A landscape with many valleys, sampled at points; each row gives a point and its height.
From any point a ball takes the steepest step (drop divided by distance) to one of its 6 nearest points. It stops when none of these is lower. Distance is the straight distance between rows; heights are no part of it.
luni: [142,139,114,74,87,157,127,94,128,108,129,86,116,128,157,93,153,124,125,129,160,149,144,119,74,151,131,128,85,131,136,132,115,125,111,111]  h=536
lata: [139,119,119,105,111,151,135,103,130,114,104,86,112,137,131,133,142,110,119,132,168,155,177,107,90,147,152,140,78,155,114,137,116,130,127,113]  h=369
nemal: [105,137,127,156,153,112,123,188,144,165,146,177,139,98,115,104,68,117,139,111,122,162,113,136,164,127,129,153,158,188,106,161,132,117,146,145]  h=394
zafog: [116,136,132,149,130,110,140,136,141,133,147,146,122,125,121,129,124,113,110,109,99,93,117,148,141,111,119,128,126,121,119,123,141,135,116,126]  h=587
Paka: [103,154,162,162,117,118,160,119,144,126,97,129,104,119,119,121,134,111,126,135,158,87,142,161,119,111,114,127,124,133,87,116,157,120,133,130]  h=399
sagi: [149,98,125,98,140,143,109,124,118,125,155,118,135,139,126,163,151,157,124,119,97,123,112,104,121,121,127,101,146,99,174,121,110,140,136,122]  h=378
lalo: [125,155,137,150,65,124,138,106,146,81,65,108,85,133,129,113,136,107,141,172,168,130,125,176,82,128,142,93,87,143,73,125,158,114,115,112]  h=103
lolab: [119,143,141,143,131,133,146,108,127,137,102,115,112,119,112,141,143,118,117,136,159,111,155,124,111,122,117,141,127,120,113,116,142,122,138,126]  h=204
denip: [100,142,139,163,145,108,146,157,154,153,141,160,129,127,115,107,99,107,133,110,111,107,116,151,156,116,120,152,139,154,99,130,144,122,127,141]  h=410
tutot: [159,87,130,128,156,133,111,142,107,148,135,119,151,143,132,180,121,156,141,119,85,141,109,104,146,113,144,113,165,109,167,129,110,142,150,146]  h=296
suli: [128,131,122,124,129,121,130,120,140,123,155,132,128,139,126,133,148,132,113,119,99,103,117,137,125,118,112,115,123,114,137,123,132,147,112,120]  h=740
bik: [120,138,130,134,119,123,136,114,137,127,132,131,120,122,114,130,146,129,114,124,124,102,141,141,116,124,115,126,119,103,131,108,142,142,120,122]  h=688
vemig: [131,115,129,149,167,120,129,149,100,149,126,132,145,131,122,170,113,142,132,124,120,130,141,100,162,115,140,136,164,106,141,119,131,132,153,143]  h=266
pimag: [135,138,127,112,92,148,139,93,129,106,111,104,109,124,138,117,161,119,110,140,160,134,151,132,84,134,128,128,90,127,118,118,132,130,116,106]  h=396
Vufi: [144,81,128,151,164,128,86,155,109,149,137,156,164,140,133,157,76,133,152,116,82,150,111,118,167,124,151,110,161,153,151,125,117,134,132,148]  h=290
Vuved: [124,126,142,140,174,116,143,164,101,158,106,126,148,123,116,160,110,144,141,139,171,119,161,101,172,122,136,161,170,106,136,131,120,120,169,147]  h=246
tulot: [127,154,117,64,75,130,127,88,135,79,126,114,118,109,152,77,177,140,121,158,134,115,96,148,99,139,104,111,90,102,133,113,113,122,95,113]  h=669
Vigug: [122,101,118,145,141,135,86,151,142,153,139,186,137,110,144,145,62,142,143,105,86,173,86,128,164,126,142,117,147,182,122,139,119,129,128,112]  h=341
vuk: [121,144,126,121,106,117,139,113,133,110,140,128,114,118,132,109,154,123,116,125,114,95,112,152,120,129,109,116,108,113,125,111,137,140,108,119]  h=681
Mene: [122,134,117,124,112,109,141,119,132,105,160,145,124,133,131,103,144,126,104,117,89,100,88,159,136,133,108,105,98,120,127,119,136,140,100,130]  h=765
lom: [130,110,127,147,147,115,117,133,126,140,157,139,136,134,120,145,116,132,116,107,87,117,112,127,145,116,115,121,152,124,152,124,133,139,128,129]  h=315
bapep: [136,132,139,126,123,146,144,109,125,128,105,101,120,115,124,139,143,124,110,126,173,141,167,113,97,122,126,143,105,128,118,127,134,125,135,115]  h=176
pape: [149,111,120,87,127,147,113,107,130,111,166,117,133,139,133,136,161,150,123,127,106,131,102,117,108,124,115,113,135,94,165,126,120,136,126,121]  h=549
sorug: [146,107,124,117,150,135,127,141,112,139,129,115,134,125,121,182,131,147,125,116,123,137,139,98,126,124,133,131,150,101,155,127,121,137,154,123]  h=370
mobe: [116,125,119,158,152,119,113,172,128,164,149,168,135,110,123,130,67,124,145,109,103,151,112,131,188,124,138,135,163,168,120,144,126,125,139,136]  h=330
ter: [144,153,131,135,69,143,137,107,140,96,74,106,93,135,140,109,143,104,130,165,180,142,150,156,74,140,142,105,80,156,88,126,144,112,108,110]  h=301
zoto: [151,99,122,133,153,143,98,129,116,133,152,137,136,154,133,160,119,142,134,115,77,134,101,117,149,116,130,103,149,127,161,134,118,137,128,131]  h=127
sono: [92,163,150,162,152,92,150,161,150,163,126,151,125,124,103,102,106,100,141,119,130,110,117,149,155,122,121,164,144,155,96,150,134,108,142,159]  h=398
Lumu: [144,117,128,100,141,144,132,117,115,130,134,109,136,132,123,168,146,145,122,126,144,148,151,100,111,121,135,147,127,108,143,120,117,138,148,116]  h=371
Nofuz: [118,128,134,154,187,100,136,175,100,160,122,138,153,121,112,145,105,138,157,139,149,126,150,106,195,130,141,152,188,116,130,142,131,117,169,165]  h=193
dera: [117,153,157,149,86,117,152,104,143,98,84,118,97,120,126,117,150,114,127,155,149,97,134,169,89,125,125,119,101,123,81,113,152,115,120,114]  h=159
tuzik: [138,132,102,58,78,158,125,94,134,93,134,96,128,131,157,82,165,134,129,140,147,150,125,116,79,154,125,124,90,117,138,137,105,113,106,105]  h=597
Zezi: [118,136,144,143,147,129,146,130,119,145,118,127,122,123,105,141,125,130,114,132,157,105,150,123,132,116,124,150,147,114,120,127,143,125,143,132]  h=280
Zafi: [127,120,136,153,172,112,135,161,99,150,114,131,142,120,117,161,110,135,135,122,140,125,147,103,167,128,137,146,162,113,146,129,133,131,154,146]  h=234
nitab: [139,98,151,161,184,104,127,180,99,156,119,137,155,129,128,158,91,141,165,137,130,143,132,102,188,136,155,129,187,119,147,134,116,122,160,167]  h=228
zura: [133,141,115,84,97,127,125,90,133,85,153,124,115,126,140,99,171,139,118,135,114,102,94,143,105,132,103,106,95,96,138,109,123,141,100,122]  h=687
ganub: [127,95,132,156,163,128,102,166,123,157,137,167,147,131,140,152,72,141,154,116,96,158,119,113,185,133,156,123,164,161,138,138,116,129,138,135]  h=273
Nelov: [109,164,159,159,98,117,153,110,151,105,73,119,90,124,126,121,138,113,130,164,153,95,130,179,95,117,123,113,102,131,70,106,152,107,122,126]  h=332
kiza: [121,150,152,151,113,115,151,118,144,122,116,136,110,126,120,114,140,114,120,127,129,88,122,157,115,117,112,130,116,114,104,114,153,125,116,127]  h=539
Mosod: [149,105,111,62,118,165,113,105,132,107,158,93,130,131,136,136,159,165,128,132,120,151,107,111,91,124,118,116,128,99,158,134,106,122,137,113]  h=615
Radan: [132,141,143,139,113,138,144,107,138,116,83,101,105,127,120,125,134,115,115,140,186,130,161,130,97,127,136,140,98,136,98,129,141,113,132,105]  h=82
resa: [111,137,131,164,155,123,142,152,124,160,133,140,140,121,102,141,106,120,128,120,126,113,140,118,160,123,123,146,156,123,128,129,145,129,141,143]  h=259
Vov: [137,116,134,137,146,132,150,120,111,135,108,108,136,118,113,166,128,130,118,132,169,131,175,99,112,129,140,155,125,116,127,132,130,134,153,120]  h=260
medes: [136,124,100,58,87,149,116,92,134,83,152,111,128,120,150,92,175,137,120,142,130,137,108,117,92,142,110,127,102,98,143,122,108,125,103,110]  h=602
Mipo: [118,122,122,154,139,113,120,158,137,143,156,168,129,132,118,128,89,116,127,106,98,128,112,140,154,124,133,132,141,151,120,134,136,136,124,129]  h=395
Nanuz: [134,161,118,93,76,127,131,87,141,80,118,113,118,95,148,78,173,131,124,155,124,105,98,164,98,139,108,96,88,111,124,106,135,132,95,118]  h=710
gad: [120,149,140,136,101,124,137,100,136,108,117,128,106,120,126,111,157,123,113,139,141,95,126,151,101,125,110,119,101,111,112,105,151,128,107,110]  h=489
pofo: [93,158,162,165,129,99,160,150,151,147,110,150,118,136,102,107,116,104,137,128,129,98,125,153,148,113,114,157,136,139,83,131,145,113,133,157]  h=402
bebo: [153,68,146,145,166,132,78,152,101,150,114,148,162,149,151,168,89,142,156,119,66,151,101,110,168,125,159,102,167,144,157,127,101,130,133,165]  h=348
Liv: [131,93,132,168,170,114,103,167,111,166,130,151,160,131,135,153,84,135,151,121,100,148,125,110,190,136,154,126,182,144,142,128,121,126,147,145]  h=237
Buvar: [143,127,116,113,83,150,131,102,134,101,95,91,114,147,141,105,136,95,127,142,180,151,172,130,84,150,143,127,74,161,107,148,124,123,107,110]  h=446
Zap: [132,135,125,116,124,135,128,112,121,116,142,117,123,127,122,138,159,142,114,125,126,121,135,119,108,128,113,128,127,99,153,118,124,141,125,114]  h=691
sasi: [103,125,125,163,153,110,128,143,130,154,145,148,139,131,111,128,98,115,133,113,113,120,123,132,165,120,129,133,151,142,128,129,131,131,131,143]  h=331
gidu: [136,93,131,161,174,110,111,168,102,153,127,140,155,137,124,157,94,141,159,135,108,136,124,100,177,127,149,124,183,123,161,138,119,130,152,160]  h=256
boker: [137,145,111,74,72,143,128,88,125,83,116,105,120,115,155,72,168,128,121,148,145,131,117,138,94,142,111,110,93,121,134,116,115,124,96,109]  h=655
nifo: [137,122,131,123,149,131,128,132,111,139,130,123,145,137,120,165,134,148,122,123,123,123,139,113,129,117,130,123,143,103,152,121,128,142,147,123]  h=429
nufu: [129,120,88,44,97,167,112,108,141,83,151,83,140,145,161,69,157,139,135,136,139,166,119,112,80,145,129,136,93,128,146,138,97,105,122,114]  h=596
kapet: [117,119,131,163,181,101,131,170,116,170,138,153,147,117,107,135,88,129,157,136,133,143,131,114,195,126,140,149,189,142,127,142,125,121,153,166]  h=181
mez: [145,106,124,131,148,135,110,135,116,138,146,125,137,146,125,165,134,141,126,115,96,130,122,103,139,113,127,114,148,109,161,121,120,148,134,131]  h=314
Zize: [147,125,108,81,100,152,119,107,133,107,118,94,125,147,151,95,152,104,126,132,156,164,164,113,75,162,147,135,70,152,126,147,107,113,114,119]  h=457
fonu: [137,134,111,83,84,151,131,97,135,106,110,90,121,156,151,84,151,110,121,146,162,162,151,123,79,156,140,126,72,154,119,141,117,125,112,106]  h=527
Damo: [119,146,128,142,111,105,147,123,140,117,148,140,126,129,118,114,143,128,112,109,98,95,114,155,120,119,108,112,111,125,114,109,143,140,105,126]  h=693
fedi: [135,152,133,102,82,140,136,85,129,89,99,113,108,112,147,93,164,126,121,151,155,117,123,148,83,139,120,110,87,114,113,113,134,126,104,111]  h=598
damu: [142,103,122,100,135,147,124,122,115,126,141,108,136,132,122,167,141,156,121,125,120,145,134,96,115,119,126,123,136,99,164,126,121,136,145,128]  h=505
gazu: [124,111,118,158,165,124,110,152,115,148,148,154,147,137,121,154,92,126,129,108,92,135,110,123,169,128,145,125,162,142,145,139,131,138,137,140]  h=303
lupul: [146,124,112,78,107,162,123,101,129,108,123,87,122,134,140,131,150,134,122,130,156,157,155,108,79,142,125,131,99,126,133,133,116,127,128,107]  h=417
Menit: [132,167,127,128,62,125,132,91,138,90,75,107,95,117,146,98,154,120,132,169,149,129,129,168,79,136,131,100,76,131,94,111,147,124,98,110]  h=403
kefa: [134,143,117,99,93,137,128,91,124,106,115,105,111,124,141,110,162,131,115,135,145,124,139,130,87,136,121,122,93,112,125,117,136,128,106,104]  h=558
pak: [129,124,130,144,149,120,135,139,124,144,145,140,130,134,110,144,124,129,115,111,118,111,130,120,147,114,122,131,141,114,147,125,134,138,137,135]  h=401
bib: [149,122,114,69,104,162,118,98,130,100,143,96,132,128,146,115,164,148,123,133,138,147,127,111,86,137,121,131,107,110,139,134,108,117,122,104]  h=528
Fetot: [93,159,138,162,152,96,142,172,147,171,133,167,130,113,103,100,91,109,146,118,135,129,114,140,165,123,125,166,161,174,96,163,135,106,141,162]  h=460
vulof: [112,135,142,167,168,102,141,171,117,160,124,144,145,129,104,119,99,121,159,131,150,118,140,118,184,127,128,159,176,140,120,143,126,116,158,170]  h=129
Muv: [127,116,107,127,136,122,106,136,137,137,171,159,123,143,129,132,113,128,114,104,72,119,90,138,150,119,122,112,127,139,149,131,121,145,113,125]  h=270
Ver: [131,140,136,125,118,137,141,96,130,118,121,108,117,123,128,139,151,122,110,122,148,122,147,118,102,128,116,130,113,113,126,117,130,136,134,117]  h=392
ref: [103,145,146,163,149,105,148,153,138,159,123,137,131,123,106,127,115,110,130,133,142,98,136,139,152,120,116,161,149,126,114,133,135,117,141,157]  h=324
Bubi: [139,143,124,87,73,145,123,91,137,93,100,105,110,124,151,83,157,115,121,147,166,146,138,143,81,155,130,112,73,136,117,127,128,124,101,108]  h=600
Zef: [139,126,124,103,138,146,135,117,120,118,115,99,127,125,135,151,138,131,114,126,162,146,173,96,93,129,141,150,107,110,127,133,123,137,143,109]  h=267
zaf: [132,137,119,97,109,137,127,105,130,98,151,118,127,123,139,123,170,136,101,124,125,111,119,130,103,130,112,115,120,101,137,115,126,137,110,114]  h=761
nelob: [118,120,133,163,175,114,126,163,114,165,136,149,147,130,120,143,93,125,146,121,122,125,138,123,188,118,145,147,175,130,135,139,125,122,146,159]  h=187
komi: [121,109,118,147,141,117,107,143,130,140,161,167,127,138,131,131,104,125,123,104,80,135,102,136,158,127,127,116,143,150,134,134,120,140,116,133]  h=329
neno: [131,104,123,149,151,125,106,149,128,151,152,163,147,141,122,152,92,136,135,115,85,136,112,124,166,130,136,109,157,144,148,141,128,137,126,134]  h=343
mif: [89,144,137,163,148,107,142,168,139,168,136,163,135,121,105,108,90,103,138,107,119,116,118,152,166,122,119,155,148,163,101,146,133,119,136,144]  h=454
nupat: [113,116,116,146,142,119,106,163,144,150,154,178,133,123,133,128,78,134,122,99,85,148,90,147,165,125,133,132,134,175,123,137,125,136,115,108]  h=397

Two balls start at each pair of points below. Name the first point that both come to, or write never.
zura and Bubi => bapep
tuzik and gad => Radan
nemal and Vigug => ganub
Zap and Lumu => bapep
bik and kefa => bapep
Vufi and pak => nelob

Where does a ball stop that starts at each point below?
pofo => vulof
Damo => Radan
denip => vulof
mif => vulof
